The views of a scene show one set of named points, each view turned or mirrored, and shifted as a whole, with a little noise and some points left out.

Scene 1
View 1
k_85: [  5 -11  -9 -10   0   0  -1   5   4  -7   0  10   0   6  -6  -3   3  -7
   4  14   2  -7   0  10   2  -8   3]
k_844: [ -2  -4  14  -5   2   2 -13 -16  -2  11  12   1   6  14 -14  10 -10   5
  -1  -8  -8  -2  -1  35  -5 -11  -4]
k_405: [ -7 -17  11 -19   1  -3 -30 -25   5   5   2  17   0  28  -3  23  -2  -4
  -7 -14  -6 -10  -5  20  12 -13  -3]
k_334: [ -1   5  17  -4   1  -3   4 -11   1  11  13  -1  17   8  -5  -1 -15   3
   1   7 -10 -18  -5  27   0  -6  -6]
k_702: [  5 -17  -5  -4  -2   2   1   0   2  -1  -5  12  -3   9  -7   0   2  -3
  10  13   1  -1  -1  16   3  -5   2]
k_173: [  4 -20  -3  -8  -1   4   0   3   3  -7  -2   6   5   8  -9  -3   5   1
   0   8   0 -10   1  10   4 -13   4]
k_353: [ 12  25  -6   2  -1   6  22  12  -2  -1  21 -16  17 -21 -24 -21  -5   3
   2  13   1  -1   7  29 -25  -8  -1]
k_455: [  3  21  -3  -6   4 -12  -1   0   0   5  16   3   3   1 -11   1  -9 -16
  11  16   1   1  -6  26  -6   2  -8]
k_828: [ -3   4  28  -9   7 -18 -15  -4   4   1  27  -2  27  21   2   5 -18  -2
  -8  10 -12 -31  -6  21   8  -3  -6]
k_895: [  5   2  -2 -13   6 -13 -22  13   3 -14  23   3  11  10 -12   1   1 -13
  -5   8   3  -6   1  14  -3  -7   2]
k_582: [ -1  -7  26  -4   5 -11  -6  -2   4   2  15  -1  26  18   1  -1 -16   4
  -3  13 -11 -30  -4  20   8  -4  -3]
k_341: [  6  13 -18 -21  -1  -3  -1  -6   6  -3  -1  13  -3  -6  -9   0   6 -17
  -2   4   8  -9  -5   7   3 -10  -4]
k_49: [  4 -16  -6  -4  -3  12   5  -4   0   3  -6   5  -2   4 -15   0   5   5
   5   2   0   3   3  23  -6 -13   4]
k_846: [  9  -6  -8 -10   2  -2  -5  16   3 -16  13   2  10   0 -13 -10   5  -6
  -5  12   4  -7   5  10  -5 -11   6]
k_632: [  9  10   0  -2   0  -1  17  10  -1  -1  11  -4  14  -7  -9 -15  -5  -1
   5  21   0 -14  -2  17  -6  -4  -1]
k_122: [  6  -9  -8  -8  -2   8  -1  -1   1  -3   1   3   1   1 -15  -3   4   0
   0   1   2   1   3  19  -7 -13   4]
k_4: [  6  -2 -12 -14   3  -8 -16   9   4 -13   9  12   0   9 -10   1   6 -18
   0   9   7  -2  -1   8   1  -9   2]
k_587: [  8 -14  -2  -6   1   2  -2  14   2 -14   9  -1  14   3 -11  -9   4   1
  -5  10   0 -10   5  11  -2 -13   7]
View 2
k_122: [ -8 -10   5 -18  16 -13  -1  15   2  18 -13  -2 -20  -4  15  18   4 -15
  11  13  17   9  -5   0  -7  -6  -2]
k_632: [ -6  -6 -10 -25  13  -7  -2  10   3  -3 -16  14  -9  12  11  25   1 -28
   4   2  22  18   5   0  10   8   6]
k_455: [  1  -9  -7 -29  13  -8  -6   9   2   7 -12  10   0  -2  13  25   1 -41
  -9  12   4  13 -13   7   4   4  -7]
k_49: [ -9  -7  10 -17  11 -17   3  13  -3  18 -19  -6 -19  -7  15  15   8 -13
  14  11  16   8  -3  -1  -8  -7  -2]
k_828: [-10  -6 -22 -12   5 -14   1 -20 -15  -7  -5   3  13   1   1  10 -12 -31
   1 -15 -12   0   5  -3 -12   4  -5]
k_582: [ -8  -4 -16 -16   5 -16   3 -12 -17  -5 -13   0   8   1   2  13  -6 -20
   9 -15  -3   5  10  -6  -8   6  -4]
k_405: [ -2 -12   0 -12  11 -23  -2   0 -21  21   0 -18  -3 -23   3  10  -3 -11
  14   0 -21  -4 -11  -2 -30 -15 -21]
k_341: [  4 -20 -10 -25  28  -9 -11  19   7  11  10   1 -17  -1  12  29   3 -15
   3  14   7  12 -10   1  -6  -6 -12]
k_844: [ -6   0   3 -10   1 -15  -1   2 -18  22 -18   3  -7 -13   9  11  -6 -33
  13   5  -5   2  -6   7 -18  -4  -4]
k_334: [ -3  -1  -9 -19   5 -11  -2   0 -19   4 -15  12   1  -1   6  19  -7 -32
  12  -7   1  10   5   5  -5   5  -3]
k_702: [ -5 -11   6 -28  13 -18   0  16  -4  11 -16 -10 -11  -8  13  19  12  -8
   8   8  11  13  -5  -3   0  -6  -8]
k_846: [-17 -13  -6 -15  20 -12   2   3  18   4  -8  -3 -14   6  15  14   5 -14
  -2  11  21   7  -2  -7  -1  -1   2]
k_173: [ -9 -13   1 -20  15 -18   2  10  -3   8 -13  -9 -14  -3  12  16   8  -2
  12   4  15  11   1  -7  -5  -5  -5]
k_587: [-17 -11  -4 -14  17 -15   4   2   9   4 -13  -4 -15   5  13  12   5  -9
   7   6  21   7   4  -8  -3  -1   3]
View 3
k_455: [ -9 -30   6  -2   4  15  -2 -16   7  14   5  -6  -3   3  -6  -1   5  -2
   9  -5   7  -9  10  -2  -5  11   9]
k_49: [-20  -2  19  -8   4  -1  -9 -14   7   6  21 -16 -14 -10   1  23   1   4
   4  -5  10   0   4  -5 -17  -4  21]
k_632: [ -4 -17   8  -3  -9   2 -10  -1   4  13  -6  -1 -10 -10 -10  -2   9  15
   1  -6   5   0   8   2 -12   4   8]
k_173: [-20  -4  17  -5   4  -7 -11  -8   6  -2  19 -16  -9  -9   1  19  10   8
  -4  -5   9   6   3  -6 -18  -8   4]
k_341: [-19 -30  22  -9   6   6 -14 -20   4   2  17 -17   2 -11   7   4  -1   7
  -4  -1  17  10  17  -5  -7  11  -7]
k_895: [-19 -11  19  -4   3   2  -9 -21  14   4   9 -19  -7  10  -5  -2   3 -13
  -7   3  -6   7  -3  -3  -6   7  -1]
k_85: [-19 -13  11  -4   4  -2 -11 -15   5  -1  15 -21  -5  -6   0  13  10   9
   1  -4   7   7   8  -5 -14  -3   1]
k_122: [-20  -6  21  -9   4  -1 -12 -16   8   8  17 -15 -13 -11  -1  17  -3   4
   2  -4  11   3   7  -3 -15   1  15]
k_405: [-23  -4  33  -6  28  10   1  -6   5  -6  48  -6   4   9  10  29   5 -24
 -10   1  16  -8   1 -17 -12  -1  -1]
k_587: [-17  -2  19  -5  -4 -11 -15  -9   9   2   8 -16 -14  -6  -4   8   8   7
  -8  -1  -1  10  -1  -1 -16  -4   5]
k_846: [-17  -7  17  -7  -5  -8 -15 -18  12   4   4 -22 -13  -4  -5   3   3   5
  -6   0  -2  12   0   0 -11   2   4]
k_702: [-20 -10   8  -3   8   0  -8 -13   6  -2  22 -20  -5  -8   1  21  10   8
   7  -7  11   0   8  -8 -16  -7   9]
k_4: [-25 -14  15  -5   4  -2 -14 -26  12  -2  15 -31  -7  -2   2   8   4   0
  -1   0   0  14   5  -4  -9   2  -2]
k_353: [ -2 -16  14  -9 -17   2 -13  -9   9  28 -16   2 -21 -15 -14  -9 -10  15
   4  -6   5  -1  10  10 -11  14  29]
k_334: [ -3 -11  18  -1   4  10   1  10   0  10  12  15  -5   0  -6   9   9  -4
  -6  -5  10 -14   2  -3 -12   2   7]
k_844: [-14  -4  26  -6  13  12   1  -2   7  13  28   6  -9   3  -3  20  -3 -15
  -2  -3  11 -15   0  -7 -12   3  22]
View 4
k_353: [  9  12 -16 -16 -14  20  -4  20  -1   4   7   5   4 -15  -7 -10   4  23
   2  11  25   0  29  24   1  30 -13]
k_582: [  5   2 -13 -24  23   4   4   3 -16   2  17 -10  11  10   6 -10  10  -5
   2   0  10  -7 -23  -5   7  11  -5]
k_455: [ -1  10 -20 -23  -5   3  11  14   2   2  14 -13 -11   6 -13  -5   2  -7
   8  12  18  13   8  13   8  21  -4]
k_173: [  5  21  -2  -6   8  -4   0  -1  -8  10   2  -6   2 -14  -5   1  19  -2
 -10   2   4  18  -5 -11   0   8   1]
k_85: [ 1 21 -4 -9  2 -2  2  4 -2  8  2 -6 -2 -7 -8 -2 16 -6 -4  5  5 22 -1 -6
  7  7  5]
k_405: [  2  13  -6 -10  33 -10  20  -6 -19  19  16 -28 -18   4 -11  16  12 -22
  -8  -6  -5  17 -23 -16  -9  18 -13]
k_895: [ 11  18 -12  -1  11   5  13  15  -3   0  24  -4  -8   3   1   9  16  -2
   8  -2  14  17  -1  -1  17  17   1]
k_632: [  1  11 -11 -20  -5  10  -5  12  -2   3   2   1   8  -5  -4 -14   7   7
   0  10  16   3   8  11   9  14  -2]
k_702: [  0  20  -8 -12  -1  -9   4   0  -5  10   2 -14  -6 -12  -9  -2  14  -6
 -10   7   8  23  -2  -8  -4   8   4]
k_828: [  6   0 -16 -23  30   7   9   8 -17   0  24 -11   6  19   7  -4   7  -9
   8  -3   9  -9 -25  -2  11  16  -9]
k_844: [  8   8 -18 -19  17  -3  15   3 -20  14  17 -23 -12  -4  -8   1   7  -2
  -9   1  10   3  -9   0 -17  29 -15]
k_4: [  4  23  -5   0   4   0  10   9   4   6  13  -6 -13  -2  -9   9  15  -9
   3   1   7  29   4  -5  15  11   3]
k_341: [ -6  16   3  -7   5   8   4   5   6  13   1  -6 -11   1 -21   9   7 -13
   1   1  -3  24  12   3  13  14  -8]

In a view up to two points have been moved. Name them for each view, in the order of its rows, or write -.
view 1 -> k_49
view 2 -> -
view 3 -> k_4
view 4 -> -

Scene 2
View 1
k_231: [  2 -24  -4   7   2 -15 -22 -34  24  20   6   5  -5 -11  -8 -16  18   7
 -10  13   8   1  -4  -8   0  -3  -3]
k_486: [ 18  -9  -7  12  12 -18  -5  -7  24   5   2   1   4 -11   5  -1   6   2
 -10  13   9  -3   3  -3   9 -12   6]
k_982: [ -1 -21 -10  12  -3  -7  -9  -7  18  15  15 -10   2  -6   1 -18  12  11
 -10   4   6 -13   1  -5  10 -20  -6]
k_232: [ 23   5  -9   9   5  -3  -1  18  27  -3  -2  -6  -3 -10  11   8  -9  -6
  -8   2  14 -10   0   2   2 -14   1]
k_287: [ 13 -12   4  19   1   4   6 -11  17   0   3 -10  -3   3   4   3 -13 -19
 -36   0   4   7  -4  -9  -9  -7   0]
k_520: [  5 -10  -8  11  -2   0 -10   5  21   7   8  -8  -2  -9   6  -7  -2   0
  -9   1  11 -10   0  -2   2 -15  -8]
k_55: [ 25  -4   0  17  10  -4   9  -5  21  -6   0  -4  -2  -2   8  12 -14 -18
 -30   4   6   7  -4  -8  -4  -5   6]
k_855: [ 39  13  -3   8  10   1  12   8  28 -11  -8  -4 -13  -2   3  23 -20 -22
 -27   2  12   8 -15  -7 -15   2   8]
k_112: [ 27   2  -9   3  10 -11  -8  -1  30   6   0   3 -11 -13  -3   3   3   3
  -6   9  14  -4 -11  -5  -3  -2   2]
k_679: [ 17   3   0   1   2  -6 -23   3  35   5 -14   8 -12 -20   6   7  -3 -11
  -1   7  20   0   0   2 -10   3  -2]
k_324: [  3 -15 -13  11   3  -7 -10  -4  20   9  16  -3   0 -11   1 -14   7  14
  -5   8   7 -15   0  -5  11 -16 -10]
k_152: [ -9 -20  -8  10  -8   1 -22  -8  20  17  11  -4  -4 -12  -1 -21   7   8
  -3   2   9 -12   1  -4   1 -13 -15]
k_818: [  9 -29   2  19   2 -11   2 -30  14  16   9 -12   5   3  -2  -8  10  -6
 -34   9   1   7  -1 -11   2 -13   7]
k_466: [-12 -36  -4  19   4 -10  -9 -43  13  11  23   1   6  -7  -5 -24  10   7
 -22  15  -4   0   3 -14  10  -8 -10]
k_8: [ 18  -8  -5  12  -5   6   4   4  18   9   4 -21 -10   6  -2   1  -4  -9
 -28  -7  10   0 -13  -6 -12 -15   0]
k_24: [  6  -8  -8  14  -1   9   1   0  19  -1  16  -9  -9  -3  -3  -6 -10  -2
 -19  -2   4  -7  -8  -9  -4 -11 -14]
k_91: [ 16   2  -2   6  -4   5 -13   8  29   3  -6  -3 -14 -10   3   6 -10 -14
 -10  -1  15  -2  -6  -1 -15  -4  -4]
k_546: [  2 -29   1  22  -2   5   8 -36  10   7  21 -12  -6   9 -12 -11  -1  -7
 -45   2  -5   8 -14 -20  -7  -6  -6]
k_244: [-20 -21  -4  11 -11   4 -30   0  21  14   7  -3   1 -18  10 -22   3   3
   2   2  10 -16  15   2   4 -16 -21]
k_927: [ 18   2 -11   6  12  -7  -8  -3  30  -4   6   9  -9 -15   0   2  -6   3
  -4  11   9  -4  -6  -5   1   1  -5]
k_273: [  7 -21  -9  16   2   0   5 -19  13   8  22 -12  -6   3  -9 -12   3   7
 -28   2   0  -3 -13 -14   0 -13  -7]
k_92: [  2  -7  -3   7  -4  -4 -24   3  28  10  -3   0  -5 -17   8  -6  -1  -4
   0   4  16  -9   6   2  -2  -9  -9]
k_355: [ 12  -9 -10   9   3  -1  -3  -7  22   6  13  -5 -10  -6  -6  -6   0   5
 -14   4   8  -5 -12  -9  -3  -8  -7]
View 2
k_486: [ -7 -21   3  11  10   2  -3  -9  28 -10   0   4   0  -5  18  22   9  -1
  -6  -7  11  -8   9  -4  -6  -6  -2]
k_55: [  5 -21 -25   4  22   1   4  -1  15 -12   6  -7   6   7  21   2  11  -4
   2   1  11 -12  13 -16   6  -2  -2]
k_355: [ -9 -11   4   7  16   7  -5 -12  12   7   4   2   1  -8  11   1   5  -2
  -6  -6   4  -4  -2   0  10  -6 -10]
k_92: [ -5  -4   6  22  11  -5   7 -15  26   4  -7   4  -1  -3  -4  13  17   4
 -17   1   9  -1  10 -13  -7  -6 -15]
k_244: [ -8  13  20  29   0  -3  -1 -16  22   8 -20  17   0 -16 -17   5  15  -2
 -10  -1   1  -2   8 -10 -15 -17 -12]
k_324: [-15  -7  16  18   7   6  -6 -15  24   2  -3  11   0 -16   6   9   6  -3
  -4 -11   1  -6   4   1  -2 -14  -4]
k_679: [  3 -15  -4  19  16  -9  13 -13  24   4   5  -6   0   5   2  19  18   9
 -27   3  18   2  12 -18   0   7 -22]
k_466: [  9 -10  17  13 -11  -5 -24   9  13  -1 -12  18   6 -29   3   8 -11 -23
   8  -1  -6  -7   0  10  -6  -8   0]
k_982: [-14  -2  16  10   6   5 -12 -13  19   2 -12  13  -2 -15   4   9   7  -5
   1  -6   2  -9  -2   3  -6 -16  -2]
k_24: [ -7  -3  -4  12  19   9   1 -10   7   5   0   2   7  -6   8 -12   8  -4
   1  -5   1  -8   2  -9  11 -11  -8]
k_232: [-13  -9 -13  17  25   5  14 -20  25  -7   2  -4   1  11  11   6  24   8
 -11  -6  13  -8  16 -21   0 -10  -7]
k_818: [  7 -13  -5  -9   8  -1 -19   7  14  -7 -15   6   1 -11  13  10  -1 -13
  11   6   7 -17  -4   4  -4  -7   4]
k_8: [ -5  -2 -14  -7  29   8  -1  -9   7   3  -8  -6  -1   3  12  -6  13   3
   2   3  12 -13  -6  -9  10  -8  -7]
k_287: [  7  -9 -22  -1  20   0   0   2   9  -7  -5  -3   7   1  13  -7   9  -8
   9   6   7 -14   6 -13   6  -6  -2]
k_231: [  9 -16  16   8  -1  -7 -17   1  18   8  -7  10  -1 -19   3  23  -3  -7
 -11   4   7  -2  -6   7  -2   3 -12]
k_91: [  0  -7 -11  12  25  -2  11 -14  15   6   2  -6   1   6   4   3  19   7
 -16   3  14  -2   6 -16   5  -1 -18]
k_273: [ -6  -7   2   0  13   9 -16  -2   5   2  -4   7   3 -16  14  -6  -2 -11
   9  -4   0 -12  -8   7  10 -11  -1]
k_152: [ -8   3  19  19   5  -1  -6 -14  17  11 -13  13  -1 -17  -9   5   7  -4
  -8  -2   2  -3  -1  -1  -5 -12 -11]
k_927: [ -1 -24  -1  22  13  -3   5 -11  21   2  17  -1   6  -4  14  14   7  -1
 -20  -8   8   3  12 -10   7   5 -16]
k_546: [ 12  -8 -10  -8  10   1 -20  14  -4   2  -9   4   8 -17  11 -13  -9 -19
  18   7  -3 -13 -10   5  13  -6  -2]
k_855: [  0 -24 -34  -1  36   4  15  -8  12  -7  16 -17   6  18  27  -2  16   6
 -10   0  16  -8  11 -21  18   6 -12]
k_112: [ -8 -23  -1   9  20   3   2 -13  23   2  12  -2   0   1  18  18  10   6
 -19  -6  12  -2   4  -5   8   4 -15]
View 3
k_355: [ -7   3 -18  -8   0  14   1  -1   9  -2 -19   6 -15  -6  -8  -1   4   8
   5   0 -17  -4   3 -10   2  -2  -2]
k_232: [ -2   3 -22  -4  -1   5  -4  16   4   2   3  -1 -20  -4  12  14   6  13
  -8  11 -16  10  26   5  13   7   4]
k_855: [ -4  -2 -26  -4   6  20  12  29 -14   9 -12  -5   4  12   5  13  15   6
   5   6 -38   1  38   6  16   7   4]
k_546: [-17   4   1 -13 -15  35  24  -5   0   0 -31  24  -1  -9  -2 -22  13   1
  13 -16 -24 -13  -2 -25   9  -3 -16]
k_91: [-11   7 -31   0 -10   5   3   8   0  -2  -5  -7 -14  -1  -2  11   5   9
  -2   7 -19  -7  19   5  13   3   3]
k_466: [-12  13   0 -14 -17  25   0 -19   9  -2 -20  30 -23  -7  -7 -26  -5  -6
  14 -14  10  -3 -10 -24  -2   0 -20]
k_927: [ -4  11 -28  -9   6  13  -7   9   5   7 -10   1 -15   9  -8   6  -6   3
   7   5  -7   3  14   1   0   4   3]
k_112: [ -4   0 -30  -6   7   8  -5  10  -1   0 -11   0 -18  10 -17   7   3   6
   8   5 -13   1  14   2  -1   1   0]
k_818: [-11  -6   1 -10 -15  23   9  -2  -8  -6 -14  27 -17  -3  -4 -19  18  -1
  12 -11 -11   0   7 -19   3   2 -19]
k_287: [-11   4  -7  -6 -13  26  16  11  -7   3 -13  12  -5  -5  12  -6  14   4
   4  -6 -25  -3  21  -8  17   5  -9]
k_486: [ -1  -2 -14  -8   1  11 -11   6  -1  -1  -3  13 -24   5  -5  -3   5   2
   7   2  -2  11  14  -5  -2   5  -6]
k_982: [ -9   0  -7  -9  -7   8  -7 -11  16  -7 -10  18 -32 -15  -4  -8   4  10
   0  -1  -3   4  -5 -15  -2  -2  -8]
k_520: [ -7   4 -17  -6  -7   6  -2   0  12  -2  -6   4 -25 -12   2   1   4  13
  -3   4 -10   2   6  -6   7   3  -1]
k_244: [-14  18 -17  -3 -25  -2  -8 -20  22  -7   2   8 -37 -23   5  -3  -9  10
  -8   5  10  -5  -4  -7   9   1  -5]
k_231: [-13   5 -20  -9 -13  11  -3 -14  -1  -7 -15  17 -26   4 -25 -17   2  -5
  14  -5   6 -11  -3 -12  -5  -3 -14]
k_55: [ -6   2 -12  -8  -3  24   8  21  -9   8  -9   9  -5   6   8   1  11   3
   5   0 -23   6  29  -2  12   8  -5]
k_273: [ -9   0  -2 -12  -3  25   9  -4  10  -2 -26  17 -11 -12  -4 -12  10   8
   7  -9 -21  -2  -5 -21   2  -4  -8]
k_8: [-12  -8 -15  -5  -7  14  14   7   0  -5 -15   4 -11 -13   3   3  22  14
  -1   1 -32  -4  14  -8  13  -1  -2]
k_24: [ -9   7  -9 -10  -2  23   8   4  13   4 -19   8  -7 -13   9  -2   4  11
   2  -4 -24  -1   4 -13  10   0  -2]
k_324: [ -5   5 -12 -10   0   9 -11  -8  18  -3  -9  12 -30 -10  -4  -4  -3   9
   2   2   0   6  -4 -12  -3   0  -4]
k_679: [-10  12 -39  -1 -10   0  -5   7  -6   1   2  -7 -20  10 -10  12  -1   1
   2  11  -4  -8  23  11   9   5   2]
View 4
k_152: [ 20  24   0  -4  25   1   6  -5   8 -10   4  20  -5   2   6  10 -10 -21
   6   5 -10   7   8  21  10   7   1]
k_324: [ 24  19  -4 -12  22   4  11  -1   7  -8   2   7   0  -5   8   8 -14 -11
  -8   3   0  14   8  23  10   2  -4]
k_55: [ 14 -12   6  -4 -13  13  14  17   1   2   5 -17  -3   3   0  -3  -9  -2
  -5 -12  -7  12   0  -9   0  -6   9]
k_231: [ 12   6   7   8  19 -17  15   0  16  -2 -11   6   1  18  12   8 -14 -15
   0   3  -9   9  14  28  20   6   0]
k_679: [ 32   4   2   9  -8   0  -6   7  -4  17  13  -9   6   4  12  13 -17 -29
  15  -5  -7  17  10  -4  15  -1   0]
k_92: [ 32  17   0   2  10   6  -2  -3  -3   3   9   8   3   3   9  15 -11 -24
   8   0  -9  13   9   2  10   1  -1]
k_546: [-12  -8  13  -6  12   2  32  16  20 -21  -9   1 -22  12   0 -11  -1   0
  -3  -7 -16  -6  -2  19   2   8  16]
k_24: [ 13   8   3 -15   8  17  15  10   6 -10  12   1 -15 -10   3  -1  -8 -15
   4  -6  -5   6  -1   9   3   4   7]
k_982: [ 18  21  -6  -7  24   1  11   0  12 -13  -2  17  -2  -2   2   5 -13  -9
  -9   6  -6  10   7  21   7   4   1]
k_466: [  4  10  14  -7  33  -6  28 -10  13 -17 -17   6  -6  22  10   3  -2   1
  -9   1  -9   1  11  31  10   8  -1]
k_273: [  2   3   1 -11  14   4  23  13  17 -17  -2   6 -14  -3   1  -6 -10  -5
  -7  -1  -5   5   1  23   5   6   9]
k_91: [ 24   3   1   2  -8  10  -2  14   0   7  19  -2  -4  -5   6   6 -12 -27
  15  -6 -10  12   4  -5   8   1   7]
k_927: [ 27   1   5  -9   0   4   9   9   1   8  10 -15   0  -5  16   6 -16 -20
   1  -3   3  17   8  11  15   0  -3]
k_520: [ 24  16  -4  -7  10  10   4   4   4  -4   9   8  -3  -6   2   7 -12 -16
   1  -1  -5  13   4   6   5   1   4]
k_8: [ 13   1  -6  -3  -8  14   6  22   6  -6  13   4 -12  -9  -6  -4 -11 -14
   2  -7 -11   8  -4  -4  -3  -1  15]
k_112: [ 25   0  -3   0  -5  -2   6  16   8  10   9 -11   3  -6  10   5 -22 -21
  -1  -1   3  20   8  10  15  -1   1]
k_818: [  3  -2   4   4  10  -7  20   9  17 -12 -18   6  -4  16  -3  -4  -8   5
 -15  -4 -14   6   5  12   1   0  11]
k_486: [ 27   5  -3  -2   4   0   7   5   4   2  -3  -6   9   2   7   6 -17  -5
 -16  -2   0  19   9   7   9  -4  -2]
View 5
k_91: [  7  10  13  -1  -7 -16 -12   0  13  -3   1   1 -13   0  11   3   5 -20
 -28   6  14  -9   1   0  18  11  11]
k_546: [-15  -3  -7   8 -12  11  -7  34 -16 -13   0   0   4  23  21   2  -9  -1
 -28 -32  19 -30  -1  -4   3  -5   0]
k_324: [ -1   6  -6  33   9  -1  -6 -12   0  -4  -7  -4  -2   1   3   5   5 -15
  -8 -17   9  -7  -6  -1   1   4   1]
k_24: [ -3  12  -5   7   4 -11 -13   8   3   0  -5  -2   0   6  11   0  -1 -18
 -22 -16  23 -18  -1   6  11   2   2]
k_466: [ -7   2 -15  36   1  21  -7  17 -14 -14  -8  -7   2  14  13   4   3   3
 -16 -29  -3 -12  -6 -19 -15 -11   2]
k_855: [  9   7  30 -32 -20 -12 -16   5   7  -1  10 -10 -10 -13   8   7 -17 -18
 -34   0  26 -21  -1  11  26  12   5]
k_273: [-14  -1  -7  17  -1   3  -5  11 -12  -8  -3  -2   3  13  13   4  -4  -8
 -15 -28  22 -21  -3   4   4  -1  -3]
k_679: [ 14   8  20   3  -8 -10 -13  -8  16  -6   0  -4 -21  -6   9   7  11 -15
 -25  15   3   1  -2  -9  15  10  17]
k_486: [  5   5  13  18  -7   4  -7 -14   0  -9   2  -8  -6  -9  -1  10  -6 -10
 -16 -12   2  -7  -7  -4   3   7  -1]
k_818: [-15   0  -1  23 -14   9   0  11 -14 -16   7   0   3  16  12   9 -10  -1
 -24 -29   6 -21  -3  -7   1   6  -5]
k_112: [  4  -6  21   5  -7  -3  -8  -9   3  -6  -1  -7 -13  -9   3   8   5 -13
 -10   0  16  -5  -7   5  12   6   8]
k_232: [ 11  22  11   1  -4 -18 -13 -16  16   0   5  -3  -7 -10   1   5  -7 -24
 -28  -1  11 -11   0   6  18  17   2]
k_92: [  8  15   1  22   1 -11 -11 -10  13  -6  -4   2 -11   0   7   5  11 -17
 -22   2   0  -1  -1  -9   9  10  11]
k_355: [ -3   4  -2  15   4  -3 -10   4  -1  -3  -6  -3  -4   6   8   2   2 -14
 -15 -14  20 -15  -4   4   7  -1   5]
k_520: [  1  14  -3  19   2 -12  -8  -7   6  -3  -1   0  -4   3   6   5   3 -17
 -20 -10  11 -11  -1   1   9  10   2]
k_927: [ 10   3  14   4   1   0 -14  -5   6  -2  -5 -11 -12 -12   2   6   4 -16
 -12  -1  15  -6  -6   1   8   0  10]
k_982: [ -8   7 -10  38   4  -2  -2  -9  -2  -7  -3   2   0   9   6   7   4 -12
 -13 -20   6  -9  -4  -2   1   7  -2]
k_287: [ -1  13   4  -5 -15  -3 -12  17   0  -7   9  -5   0   7  13   4 -15 -11
 -38 -17  13 -24   2  -3  13   6   0]
k_244: [  3  24 -21  42  13 -13  -9  -7  13  -4 -10   7  -6  13  10   1  19 -17
 -21  -6  -5  -2  -1 -14   1   7   9]
k_152: [ -3  10 -13  37   9  -8  -5  -2   4  -7 -10   4  -6  15  11   3  14 -15
 -15 -10   6  -6  -1  -7   2   4   8]
k_8: [ -9   7   6   2 -14 -16  -4   5   1  -7   6   4  -4  11  15   5  -7 -16
 -30 -12  23 -21   3   8  20  15   0]

In a view up to two points have been moved. Name them for each view, in the order of its rows, or write -.
view 1 -> k_232
view 2 -> k_927
view 3 -> k_24
view 4 -> k_8
view 5 -> k_818, k_355
